Points, in no order, along strands that fork, close into loops and pass close to each other.
In the rows, zero is written as 128.
Points whose rows are less than 203 apart are linked; no others are. Some points are linked to none.
Z_182: [101 169 155  90 124  73 193 103 132 146 121 158 137  74  64  68 150  75
 126  60 148 147 137 180 156 127 115 133 140 145  95 143 134  94  98 121
 159 178 161 154 124 106 129 150 172 132 114 164  97 123 132 103 137 114]
Z_591: [138 146 136 122 123 113 132 136 146 131 122 103 113 182 132 104 117 176
 104 102 107 117 163 102 127 142 114 119 103 117 110 105 127 117 138 129
 154 103 120  36 137 196 191 120 162  97 153  82 181 173 121 141 101 115]
Z_430: [113 167 122 111  98 120 160 119 230 114 131 102 136 163 138 158  90  81
  94 159 215 133 174 160  77 154  93 140 109 130 119  77 137 155 139 142
 172  75 117 133 104 140 120 144 159 140 141 125 142  95 112  58 132  98]
Z_468: [167 103 105 145 143 126 124 103 117 118  84 135  97 113 106 115 169 144
 128 105 109 137  61 114 205 132 170  97 132 152 112 114 110 113 138 134
 133 145 157 139 112 153 145 113  93 145 118 130 158 163 130 136 166 177]
Z_299: [ 92  94 131 137 115 201  84 130 104 199 157 119 122 131 183 135 162 105
 110 123 159  78 119 122 132 103 130 190 143 124 152 194 130 103 136 131
  96 133  56 145 142 126 109 128 115  80 171 100  70 129 148  96  82 130]
Z_120: [141 144  79 123 133 134 139 155  98  96 108 160 109 109 157 185 116 114
 129 118 104 143 118 158 126 129 143  54 168 128 126  78 153 155 135 121
 136 137 158 129 135 135 164 119 144 120 118 147 154 107 127  72 153 165]
Z_140: [142 136 163  89 163  83 144 115 126 170 106 123  94 151 100  92 126 145
  98  64 109 121 142 113 156 153  82 120 149 129  91 122 110  98 127 125
 170 151 126  55 120 159 167 137 172 115 167 116 167 141 117 183 105 114]
Z_265: [127 133 134 144 125 135 102 111 124  96  46 108  82 131 170 146 140 105
  98 139 162 120  58 155 147 121 144 109 134 141 157 118 131 136 108  89
 136 111 109 183 132  94 155 149  80 156 120 150 106  83 144 105 171 136]
Z_624: [128 134 144 138 106 103 157 144 168  95  76 112 112 146 127 175 114 125
 147 147  82 160 148  52 166 128 137  75 168 144 132 159 116 131 145 168
 159  89 161 158 132 144 111 148 176 179 188  84 152 115  98 147 156 180]
Z_883: [105 110 170 129 107 111  78 112  91 168 128 131 167 108 135 100 141 157
 156 118 109 109 110 115 164  94 120 158 143 154 126 214 135  90 129 118
  83 115 114 179 143 106 123 119 115 106 119 106  86 167 129 160 131 103]
Z_859: [107 166 141 134  92 101 168 144 176 131 135 120 144 136  52 125 123 117
 129 133 128 154 181 155  76 122 100 148 149 178 114  92 114 113  95 123
 152 138 196 107 121 118 175 143 150 107 128 171 133  94 122 109 125  89]
Z_49: [114 106 130 124 116  88 123 108  48 104 128 133 158 121 127 109 123 157
 185 122  34 167 173 125 154 117 150 119 131 114  80 129 143 146 138 142
  88 154 160 133 170 136 135 124 117 165  96 146 135 183 122 162 139 165]
Z_478: [133 137 159 141 141 123 112 129  67 117 138 122 139 123 123  92 130 160
 180 111  91 135 139 146 112 137 133 152 122 102  90 113 137 135  58 137
  86 138 111 115 201 129 146 148 159 154 125 122 108 144 152 171 151 149]
Z_119: [ 98 137 112 115 157 125 131 105 107 173 142 138 134 158 186 156 130 140
 104 117 130  93 153 159 109 118 107 129 168 117 117 141 140 148 124 134
  94 102 116 115 145 119 131  80 174 123 126 100 148 131 106  57  96 110]
Z_129: [131 147 126 138 127 185  77 177 117 121 164 116 108  93 130 192 142  89
 168 133 166 144 114  96 134 132 145 123 192 164 168 164 133 141 104 143
 121 126  83 137 159 103 119 145 117 109 120 129  78 110 113 132 140 179]
Z_799: [101 148 134 114 102 122 146 100 150  98 127 107 117 174 114 127 144 108
  77 151 193 149  68 182  97 126 152 163 131 142 122  72 120 135 131 116
 198 116 131 154 109  98 157 122 132 131  75 193 113  57 178  99 135  99]
Z_526: [111 131 135 147 108 122 183 105 171 107 105 124 120 127  61 132 140  88
 149 165 104 139 139 130 141 119 131 130 156 182 118 114 109 115 116  95
 170 121 173 146  81 151 142 141 148 136 143 171 134  93 115 145 160 106]
Z_193: [119 113 108 168 116 175  87 160 178  99  93  88  89 151 166 211 119  97
 132 186 153 127 168 100 113 122 109  66 126 129 128 125 155 169  97  93
  95 124 111 151 123 152 126 150 111 154 151 103 110  87  89  97 115 171]
Z_596: [160 113 151 117 120  58 173  70 162 116  88 123 120 119  97 103 106 106
 119  76  73 172 186 100 177 147 153 108 123 120 113 157 110 121 142 166
 184 130 200  99 124 144  40 130 151 219 151 136 179 196 120 201 138 192]
Z_58: [134 101 111 105 124 140  99 128 102 161 139 172 167 101 132 151 129 160
 118 112 141  82 117 133 124 141 154 161  96 172 142 111 130 121 158 138
  83 164 127 133 158 113 161  91 103  98  93 137 166 142 129  66 149  91]
Z_853: [ 86  71 129 134  71 191  94 123  78 163 123 131 127 115 158 114 134 123
 136 131 125 121  82 100 107 106 140 163 114 138 176 175 159  99 160  88
  75 139 126 181 148  85 122 128  54  70 165 104  74 114 155  63  88 100]
Z_332: [151  96 134 135 154 112 128  92 112 156  74  85  95 151 121 143 145 140
 117 109 162 136  70  72 198 134 142 122 178 142 106 164  95 130 113 152
 141 130 127 161 116 121 147 141  96 173 165  91 155 102 117 159 138 154]
Z_865: [124  99 154 123 143  81 127 150 136 155  93 149 165  78  71 128 120 127
 139  77  83 147 140 131 174 104 157 177  86 143  88 168  89 107 109 168
 118 207 168 149 134 120 111 122 153 149 116 137 127 204 107 190 185 183]
Z_74: [138 117 121 122 128 102 117  83 117 109  89 165 149  84 110 126 135 127
 148 113  59 114  91 123 200 126 146 134 103 126 138 139 111  94 177 136
 118 143 170 188 101 132  75 117 119 151 114 150 150 178 129 121 183 149]
Z_592: [136 121 102 100 143 128 125 133  53 109 149 166 149 107 164 110 105 143
 156 126  74 132 145 155 129 124 160  79 150 104 119 107 147 161 164 136
 109 136 155 126 145 136 119 133 117 142  96 146 163 153 108  98 136 131]
Z_22: [123 136 126 142 118 159 156 103 175 137 113 118 134 152 175 140  97 108
 142 165 189  91 172 138 105 139 102 120 106 112 117 146 159 174 129 120
 151  79 101 166 101 109 107 145 137 118 128  96 101  95 107 111 111  82]
Z_19: [ 87 146  90 127  99 108  70 146  97 117 118 151 154  86 123 185 133  75
 160 124  44 157  92 125 153 107 124 115 196 155 137 173 127 144  98 120
 136 141 143 187 126  75 100 132 120 101 117 154 117 110  97 134 141 157]
Z_602: [102  89 153 100 100 133 101 115  76 120 125 154 168 130  76  71 145 134
 151  86 104 163  86 143 141 155 130 203  78 140 148 125 117  86  93 102
  80 108 125 119 172  93 178 111  83 100 120 145 117 164 132 142 144  91]
Z_356: [173 113 195 168 139 136 144 126 144 130  88 100 101 154  70  91 171 155
 138 139 142 145 110 107 144 126 118 137 123 143 180 125  94  84  81  99
 145  75 125 119 129 106 148 129 139 156 144 183  88 115 153 225 132 103]
Z_211: [120 156 136 107  80  91 152 134 127  88 176 131 144 141 183  77 105 169
 127 168 128 141 117 167  55 137 110 135  89  79 172  73 152 144 158 119
 143  44 125  80 147 139 124 130 118 130  81 135 137  96 170  96 130  61]
Z_836: [104 132 122  77 128  80 103 133  66 145 182 184 188 134  94  53 103 122
 101  66 124 143  97 152 110 131  87 200 114 116  93 135 135  85  90 119
 109 195 167 113 159  72 142 127 100  93  97 141 119 126 119  83  91  54]
Z_494: [142 124 153 152 131 125  62 153  77 155 166 120 167 105 141  89 156 144
 176 130 116 117 138 108 121  95 143 153 161 131 119 175 140 138  77 165
  95 147 109 121 179 136 112 139 121 119 135 103  79 154 137 194 120 141]
Z_884: [150 120 108 125 145 144 117 157 107 129 137  86 121 109 131  98 185 126
 148 105 131  77 108  90 202 115 206 150 174 137 146 167 123 159 153 135
  94 126  75 127 152 170 109 132 104 137 186 131 138 146 152 134 162 178]
Z_908: [ 90 151 108  94  88 109 102  94 134 148 169 123 190 142 145 122 120 108
 111 154 190 113 100 168  80 132 108 193 125 148 143 127 154 166 136 113
 109 131 111 194 158  68 108 106  84  97 107 158 101 102 125  64 133  40]
Z_189: [107  96 117 105 117 102 126 117  94 137 100 175 188  97 113 136 115 141
 120 122  82 122  96 155 151 114 141 179 102 155 135 139 102  91 168 137
  96 168 173 212 115 110 137 116 113 114 104 158 139 147 119  70 176  81]
Z_312: [114  81 110 127 135 163 102 112 120 184 150 149 161 167 194 162 146 125
  93 107 152  62 137 132 143 134  98 183 163 146 110 147 134 126 103 144
 134 136  76  99 143 142 142 102 145  97 141 109 113 140  97 122  79 103]
Z_515: [167 128 115 165 151 148 145 174 131 108 108  94  69 126 189 164 130 138
 126 127 194 146 122 110 132 127 166  74 176 111 157 130 139 176 101 158
 147  87  91  74 152 156 149 139 127 176 137 104 146 100 111 110 151 163]
Z_957: [122  96 117 162 133 135 140 107 159 166 170 150 148 151 128 151 128 157
 127 135 106 133 154 122 116 133 116 180 121 125  69 175 107 135 117 135
 115 160 144 145 130 109 118  90 117  75  87  83 129 165  78 184 100  69]
Z_14: [150 170 131 149  90  79 149 135 148  99  53 112 110 111 154 142  90 162
 135 144 104 172 141 110 136 147 142  62 181 126 150 147 125 126 121 141
 164  43 154 131 119 146 135 148 132 143 137 101 158 114 123 112 148 149]
Z_150: [139  92 104 154 110 208 136 158 101 106 158 121 107 127 180 132 103 166
 158 170 128 112 155 105 104 120 156  72 149 100 171 129 170 146 203 101
  91 112 104 118 140 155 103 135 102  92 164  92 137 127 141 115  88 153]
Z_326: [144  98 152 157 138 139 122 133 103 120 109  83 100 162 151  94 100 187
 162 142 105  80 131  62 159 102 102 144 129 115 157 140 144 117 148  96
 113 123  91  84 141 143 135 122 129 128 197 105 113 145 160 229 118 165]
Z_584: [111 156 120 105 131 111  96 117 112 131 199 161 196 132 138  89 124 113
 137 146 156 136 102 158  82 134  72 204 132 113 122 143 132 108  80 130
 101 123 127 149 151  76 109 118  99  93  87 129  83 118 119 119  99  44]
Z_37: [127  95 142 152 130 160  99  99 121 144  65  78  76 158 158 161 152 123
  89 117 198  96  61 102 167 139 118 125 121 135 154 123 112 112 112 111
 138 117  68 134  93 109 169 136  80 156 145 105 138  80 136 137 110 127]
Z_633: [102 113 145 106 169  84 170  86 111 157  95 159 160 109  55  95  93 155
 112  89  71 124 171 155 144 119 125 167  48 138 100 137 110  94 148 123
 127 188 179 105 131 131 134 124 144 125 112 164 167 179 115 168 148 140]
Z_201: [142 158 135 110 119  67 155 121 171 108 122 131 154  91 104 108  63 142
 135 143 113 114 162 172 135 136 133 143 124 120  98 100  90 115 174 144
 169 156 157 171  81 157 108 159 189 127 100 130 164 130 126 144 164 116]
Z_439: [139 107 106 129 127 151  88 160 122 153 136 122 138  99  85 111 152  93
 122  98 117 159  92 108 183 112 184 165 161 148 102 181  72 118 111 179
 143 188 131 158 119 136 141 164  91 110 154  87 129 170  85 139 137 161]
Z_237: [136 176 105  79 147  72 162 150 125 103 163 166 160 108 136  74  48 153
 128  96 162 128 169 186 108 146  98 132 101  81 108  87 150 126 138 121
 104 126 143  94 141 116 133 117 172 114  81 125 149 132 143  78 122 126]
Z_785: [116 106 175  99  97 100 131  93  75 112 130 132 147 137  65  71 163 151
 166 115  57 164 117 127 131 152 126 135 109 148 145 111 109 116 123  89
 115  91 148 116 138  89 133 146  84 135  84 198 145 131 140 166 115  73]
Z_885: [ 99 143  89  72 125 155 113 121 130 123 161 172 188 132 136 185 113  77
 103 143 200 120 118 163  62 155 138 160  93 128 144 101 165 191 135 121
 125 135 126 155 154  60 131  91  87 121 111 162 119 111 123  48 118 113]
Z_64: [ 90 136 115 160 114 157 121 100 124 138 142 119 117 161 124 153 153 134
 158 153 117 123 151 105 117 126 126 134 167 164 128 129 120 130  92 113
  95 109 137 130 123 124 139  84 144 117 106 108 136 102 112  73 101 119]
Z_688: [125 176  79  89 167 120 138  78 136 104 156 145 139 138 190 143  95 112
  57 139 219 148 135 178  63 139  98 147 124 102 125 119 153 193 160 131
 112 102  87 130 153  81 108  77  88 134 111 177  87 122 161  72 126 123]
Z_722: [105 119  94 131 122 168  75 128  92 130 109 132 126 124 102 122 166  90
 129 122 118 139  60 121 170 114 191 124 131 162 132 148 126 125 111 122
 125 156 128 142 108 128 156 114  67  95 118 131 119 143 118  97 136 139]
Z_539: [ 80 160 127 108 107  90 127 128 152 146 144 151 145  66  72 116 136  63
 138  89 109 180 122 157 142 137 124 113 164 160  75 177 101 121  78 112
 165 180 171 164  78 107 102 136 177 113  88 124 118 128  72 113 121 114]
Z_512: [143 127 154 107 125  83 176 150 157 127 100  99 115 150 100 115  91 110
 134 104  73 175 186  66 155 110 150 108 159 122  92 144  84 142 147 193
 156 163 188 108 141 131 103 151 189 211 165  80 167 156  83 170 143 181]
Z_780: [170 153 179  95 143 100 134  81 132 117 105 112 106 114  55  60 116 138
 117  66  86 117 128 109 145 179 120 129  90 132 114 106  86 104 120  89
 159 127 113  74  99 127 113 151 161 156 130 133 164 155 151 201 124  97]
Z_165: [144 169 163 123 147 116 114 150 116 136 100 112 109 117 122 115 150 112
 137 130 136 120 122 132 133  98 132  86 123 141 156  99 115 114 119 190
 153 110 124  90 129 131 149 151 142 190 133 154 121 145 142 151 144 170]
Z_834: [128 104 161 161 119 161 165  93 149 120  78 111  87 140  69 111 140 124
 148 174 129 129 114  84 159 121 135 100 140 155 146 166 117 102 138  80
 155  90 146 149  80 113 104 149 101 138 155 162 113  89 141 187 137 109]
Z_742: [111 125 143  95 154  97 165 182 144 156 126 138 133 121 115 136  92 121
 115  96 110 142 172 143 148  80 145  90 128 106  67 162 101 153 154 181
 147 184 172 121  92 142 115 139 198 167 122  96 160 175  83 116 127 178]
Z_252: [127 132 129 168 104 134 150 113 152  91 110 106  88 143  68 112 147 151
 153 151  54 137 152  76 176 131 152  92  71 131 148 101 105  87 182 127
 140 131 152  93 108 192 112 127 127 135 142 124 161 183 138 173 116 176]
Z_663: [156 101 142 112 142 149 110 131 100  80 114 142 137 137  78  78 177 135
 134  77  91 134  39 132 163 134 147 177  69 117 183  86 115  75 125  98
  95 104 136 122 144 113 145 108 104 141 106 169 114 183 153  97 152 134]
Z_404: [110 133 150 132  75 136 149 110 141  81 142 129 111 169  80 133 110 159
 146 174  60 150 155  88 119 136 148 107  95 155 114 104 132  94 180 103
 122 102 177 114 131 157 145 130 124 122  89 120 170 146 121 137 132 117]
Z_689: [ 53  82 103 148 104 209 111 150 136 140 136 165 142 129 149 196 140  83
 146 158  95 130 146 142 132 103 175 122 126 124 127 192 125 167 127 107
 116 156 114 170  89 123 105  96 135  79 122 107 114 139  90 113 108 142]
Z_225: [143 115 154 134 124 101 105 102 108 177 101 133 123 112 198 120 131 182
 142 116 128  94 115 113 171 134 126 110 150 121 121 187 145 114 155 148
 116  89  95 160 145 140 111 125 146 117 140  74 132 136 148 164 142 120]
Z_357: [128 161 143 164 114 137 137 127 169  82 111  92  61 130 149 163 156 120
 113 163 167 157  82 153 106 126 128 122 134 127 157  92 132 134 127 122
 177 100 103 179 116 105 130 158 127 143  76 174  76  54 164 138 143 128]
Z_465: [121 161 123 104 117 101 193 141 217 125 176 127 127 160  73 116  96  96
  88 127 219 163 173 173  80 132  70 150 109 156  83  74 142 123 108 126
 148 133 167 103 131 133 145 138 171 128 103 160 117  95 130  50 121 113]
Z_136: [128 105  86 112 140 167 109 153 147 138 161 166 194 113 139 207 125 125
 129 171 135 100 158 149  67 148 137 113  94 143 140  97 143 171 144 140
  88 135 135 153 120 115 116  96 125 110 112 137 144 131 104  69 117 118]
Z_692: [148 149 132 114 125  73 176 140 134 160 101 129  87 122 112  54  62 136
  73  85 157 131 155 189 124 113 107  82 157  95 108 118 121 108 132 124
 185 112 181  80  91 127 139 161 143 137 129 143 152  71 163 102 138 123]
Z_44: [145 138 157  88 124  87 158 117 145 109 150 137 156 162  87  89  97 163
 102 121 134  90 100 146  79 157 113 197 101 124 127  57 117 131 132  94
 178 125 144  87 143 100 158 140 146 119 129 158 171  80 173 164 129  60]
Z_835: [108 114 120 131  96 217 101 103 100 118 145 155 100 111 200 161 134 104
 125 143 168 115  93 130  86 148 145 130 114 130 180 129 169 144 158  91
  87 123  84 181 173  95 103 111  82 111 107 125  79  90 156  59 124 113]
Z_303: [130 100 126 173 140 137 168  88 155 153 108 117  98 142 132 176 129 142
 119 150 123 114 146  93 164 128 149 150 162 134  97 172  82 133 136 147
 140 161 134 169 113 105 121 114 124 139 129  71 145 131  83 180 116 111]
Z_477: [145 110 145 175 117 187 145 156 127  85 136  99 111 153 152 127  89 177
 180 166 105 117 196  53 127 102 139 121 117 105 121 137 158 135 165 114
  99 124 132 120 140 158 130 126 130 119 156  72 112 153 122 156 116 156]
Z_953: [133 134 118 108 133  92 123 149 145  99 104 152 151  62 131 186 102 104
 142 128  81  96 105 132 165 117 138 122 131 127 119 129 104 135 163 150
 157 164 138 194  72 129  96 142 174 139 123 127 136 130 120 135 198 163]
Z_123: [165 130 102 172 161 168 100 150 119 141 192 106 131 153 162 161 195 145
 111 167 150  97 145 120  74 120 109 116 132 112 146  92 162 144 112 154
  93 129  84  88 152 180 131 106  97 100 164 143 104 132 147 130  73 118]
Z_325: [150 148 128 105 175 124 137 180 180 176 140 116 128 150 121 161 100 104
 103 131 154 147 172 140 118 109  91  85 137 107  87 132 105 144 112 184
 107 133 147 136 105 124 117 149 184 166 149  90 148 146  66  78 113 145]
Z_931: [ 92 113 135 165  89 162  97 100 136 146 166 146 128 134  88  84 132 144
 168 139 117 154 137 101 128 142 150 172 120 161 119 185 109 101 105  96
 138 129 153 106 124 120 121 121  91  56  98  81 138 112 113 183 105  82]
Z_838: [146 165 112  90 154  71 159 128 167 123 191 159 169 193 122 108  95 144
  76 140 181 149 141 165  69 141  42 136  86 118  96  71 165 112 130 137
 109  90 154  86 159 118 127 118 151 136 105 151 128 132 165  68  94  93]
Z_805: [119 154 120 138 166 145 150 124 172 140 168 149 161 148 146 153 137  90
 129 173 177 156 162 165  87 138  81 138 115  99 114 157 144 156  95 151
 112  84  97 189 127  95  85 136 159 127 119 106  59 139 110 105  94  95]
Z_158: [134 110 120 193 128 212 144 218 135  67 156  97  50 126 151 180 205 135
 128 159 161 145 119  99  90 110 157  87 140 109 194  95 150 128 149 127
 124 144  76 105 143 144 121 127 132 125 131 150  88 104 165 138  91 159]
Z_846: [159 157 128 119 106 147 142 153 172  87 151 117 130 183 118 118 109 163
 109 135 141 139 148  92  96 143 121 105  91 129 101  91 146 133 131 108
 123  80 160  80 131 148 163 120 141 115  93  80 172 148 109  69 112 111]
Z_352: [135 101 127 166 122 185 111 181 108  94  94 117  65  82 183 193 167  99
 126 152 174 112 129 118  98 132 158  51 152 104 189 121 176 133 153 103
 113 158  67 136 144 153 110 142 106 125 201 142 106  82 164 136 120 204]
Z_721: [111 131 152 113 108 136 117 109  85 137 167 148 122 150 162  99 166 161
 144 141 121 110  90 137  93 135 106 122  82 117 150  94 158 114 141 116
 119  96 108 101 155 132 151 112 125 120  80 132 119 112 169 125 106  82]
Z_164: [131 167  81  94 135  66 148 158 154  99 136 137 186 103 142 131  44 141
 126 129 122 126 180 195 116 113 121 116 135  83 101 105 130 167 178 142
 136 131 172 156  79 132  93 134 168 102 101 132 160 129 116  69 143 134]
Z_824: [ 78 161  77 114 120 143 107 136 124 113 123 155 111 108 130 186 129  23
 118 116 126 161  80 158 122 118 118 148 170 146 134 130 128 140  70 105
 164 148 123 149 135  82 151 134 121 102 114 170  98  76 106  88 162 145]
Z_779: [130 169 141 128 161 164 107 129 137  97 167 111  84 102 180 160 157 145
  77 152 158 105  91 131  67  91 134 123 111 114 185 102 114 139 179 159
 113 126  83  86 135 110 120  99  91 151  87 166  98 124 161 120 129 147]
Z_134: [141 117 101 127 160 163 123  73 121 121 199 140 178 157 199 178 124 126
  87 133 188 107 138 116  67 159  62 163 125 130 154 111 182 169 137 116
  95  79  71 104 149 103  90  63 102 131 120 141  65 130 158 109  90 100]
Z_497: [139 131 146 125 121  31 155  90 118 127  85 140 138  97 101  69  50 162
 112  62  55 139 202 155 155 142 131 128  88  98 103 137 122 104 139 130
 148 156 178  67 114 136  91 141 160 165 122 147 191 186 148 174 139 167]
Z_622: [ 96 153 115 141 105 165  64 157 105 113 153 128 136 106 143 161 127 101
 186 171  96 163 124 118  97 105 112  85 164 136 157 169 156 150 100 115
 126 112 127 166 132  95  98 166 101  89 113 130  76  92 105 129  99 153]
Z_605: [126 120 164 147 109 149 130 172 153 122  94  77  66 171  98 165 139  96
 166 154 131 183 105  42 173 128 119  50 151 143 168 147 114 135 111 142
 163 103 118 149 121 149 130 185 151 194 182 113 128  76 109 154 129 180]
Z_661: [ 79  70  91 117 122 207  77 149 123 140 113 136 114 109 133 175 156  45
 114 131 136 105 113 113 170 128 193 130 105 131 119 164 126 140 141 105
 127 190  81 171  86 167 134 134  99  92 159  97 117 121 105  96 141 180]
Z_346: [138 112 100 102 159  92 118 132 114 151 203 165 209 172 162 131 115 143
 106 174 131 130 143 157  76 134  46 123  85 121 109  88 181 135 128 120
  56  91 140 114 146 134 118  84 129 131 111 136 123 155 139  87 102  65]
Z_495: [128 116 147 111 145 102 206 109 166 142  87 100 101  98  77 111 110  96
 124 107 144 149 113 136 159 131 112  93 127 149 132  85  95 112 125 112
 186 130 175 112  50 165 168 130 146 196 153 144 168 106 110 141 171 141]
Z_552: [162 121 175 117 148 104 171  92  98 109  85 124 132 162  99  85 147 190
 118 113 102 146 108 140 140 146 113 108 149 122 178 116 122 112 138  82
 152  37 136 107 142  97 144 136 117 135 134 185 152 125 152 190 111  85]
Z_685: [118 102 128 115 127 106 162  89 137 144 176 160 156 175  89 110  87 164
 124 112 122 141 154 135  87 171  78 185 115 136  43 122 140 138  82  83
 126 148 167  99 155 107 165 106 142  92 106 108 144 118 108 159  98  67]
Z_627: [104 167 157  90 133  92 146  76 103 149 140 181 151 111 104  76 161 113
 116 112 128 107 106 161 115 144 109 128  73 131 105 118 143  85 110 128
 148 147 122 118 128 143 144 131 163 127  93 129 127 136 144 114 106  70]
Z_348: [138 209 132 117 165 107 112 129 139 117 141 124 117  95 159 139 127 100
 112 154 170 105 121 161  88 118 108  93  92 103 135  93 136 133 136 177
 134 120 104 117 109 127 113 133 136 150  93 145 105 125 139  94 143 129]
Z_232: [ 97 124  81 115 128 120 136 147 169 165 127 138 103  81 102 191 117  65
 121 106 115 154 111 151 135 127 101 107 154 163  77 133 121 156  88 112
 149 201 168 157  92 115 141 133 146 115 104 131 137  98  59  92 158 151]
Z_35: [166 120  89 172 139 164 153 194 122  95 122  91  81 137 129 113 168 165
 143 136 131 117 122 112 167 127 198  93 167 125 163 118 111 158 149 132
 128 125  82  82 147 181 145 147 123 134 159 124 164 148 144 155 140 162]
Z_568: [138 154 127 135 122  48 143  98 104 113 104 120 155 113 191  99  66 202
 145 132  95 115 144 138 129 118 109 122 188 111 130 153 136 136 134 111
 121  69 143 123 137 135 122 114 139 134 123  98 146 121 138 138 149 109]
Z_930: [170 127 119 150 174 161  98 138 134 153 126 111  81  88 216 148 134 109
 102 130 204  96 133 124 109 136 157 101 150  78 153 149 150 157 128 141
 112 112  52  97 137 156  91 123  90 144 160  89 131 106 125 112 151 135]
Z_31: [125 121 110 202 102 196 114 178 132 135 170 102  89 127 121 128 202 153
 170 155 134 129 124 105  99 117 133 128 129 131 177 110 120 114 101 145
 102 149  98  94 149 151 135 134 108  77 139 142 101 107 165 141  69 130]
Z_36: [151 103 152 134 160 113 110  92 133 127  88  87  98 164 105  97 149 156
 137  99  92  92  87  45 215 133 103 176 121 109 142 158 118  78 150  97
 131 132 108 102 129 152  95 114  99 117 205 115 122 163 131 235 129 150]
Z_400: [140  62 103 178 100 186 113 177 140 187  98 108 111 120 158 163 154 125
 132 173 165  91 158  96 162 100 172 109 146 134 131 184 114 133 162 163
 108 194  81 165 122 157 121 147  94 125 208 115 115 130 123 181 126 170]
Z_881: [162 139 117 114 132 144  83 167 100 145 138 121 138 112 104 130 159  92
 145 131 118 126 128 119 144 110 173  86 145 131  98 122 106 151 106 201
 159 192 124 127 109 156 133 181 129 148 146 120 129 158 108 152 110 191]
Z_5: [144 132 120 116 153  77 175 132 149 143  64 114  87  99 121  91 113 128
  88  72 158 132  80 147 145 131 130 121 131 106 173  87  85 100 115 128
 189 102 148  53  59 116 158 119 112 152 132 142 177  94 146 122 148 124]
Z_595: [157 146 145 135 151 133 118 140  86 100 183 126 113 151 162 108 149 181
 133 116 107 148 140 154  74 143 106 136  91  79 114  61 141 123 100 141
  89 105 103  68 187 161 162 116 152 137  88 122 121 145 161 125 108 126]
Z_480: [169 165 145 114 119 102 156 130 150  80 103 120 122 113  80  67  69 162
 129 108  98 128 139 154 102 166 132 140  77 117 137  46  89 123 123 111
 169 124 139  95 106 131 150 159 171 139 107 136 161 131 154 167 155 110]
Z_769: [130 112  89 153 144 133 121 142  99 145 157  97 153 120 124 114 179 146
 136 127  92  73 161 104 176 117 181 204 138 123 102 157 111 141 124 125
  92 172  83 118 130 204 157 102 118  95 188 135 139 152 152 182 133 167]
Z_475: [143 111 169 108 150  95 106  88 109 130  84 135 168 144 115  98 122 138
 123 108 100  74  86 113 177 107  84 182 117 134 132 153 129  66 134 115
 122 113 130 144 110 115 149 109 107 117 175 134 112 175 134 180 150 111]
Z_113: [148 127 157 147 142 156  87 139 132 180  94 110  68 119 196 116 130 122
 145 139 169 103 116 107 131 120 132  69 120  92 114 165 156 141 130 157
 136 123  94 152 142 139  85 178 131 139 152  73 100  89 147 142 124 158]
Z_204: [149  89  94 163 169 184  91 143 142 145 180 139 169 124 139 195 175  88
 112 163 170 133 179 144  70 156 135 103 112 125 141 110 162 145 104 134
  73 122 102 151  94 152  83  74 114 109 147 123  87 140 131  90  99 143]

Name the points in between on the shortest way along the links from the first point to the second, in order.
Z_584; Z_265 => Z_908 > Z_885 > Z_136 > Z_58 > Z_189 > Z_74 > Z_468 > Z_332 > Z_37
Z_622; Z_120 => Z_19 > Z_824 > Z_232 > Z_539 > Z_182 > Z_627 > Z_721 > Z_595 > Z_478 > Z_49 > Z_592
Z_211; Z_884 => Z_721 > Z_595 > Z_478 > Z_494 > Z_883 > Z_225 > Z_113 > Z_930 > Z_515 > Z_35
Z_799; Z_5 => Z_357 > Z_265 > Z_37 > Z_332 > Z_468 > Z_74 > Z_953 > Z_201 > Z_164 > Z_237 > Z_838 > Z_465 > Z_859 > Z_526 > Z_495
Z_953; Z_352 => Z_74 > Z_189 > Z_58 > Z_136 > Z_204 > Z_123 > Z_31 > Z_158
Z_478; Z_865 => Z_494 > Z_883 > Z_225 > Z_568 > Z_14 > Z_624 > Z_512 > Z_596 > Z_497 > Z_633
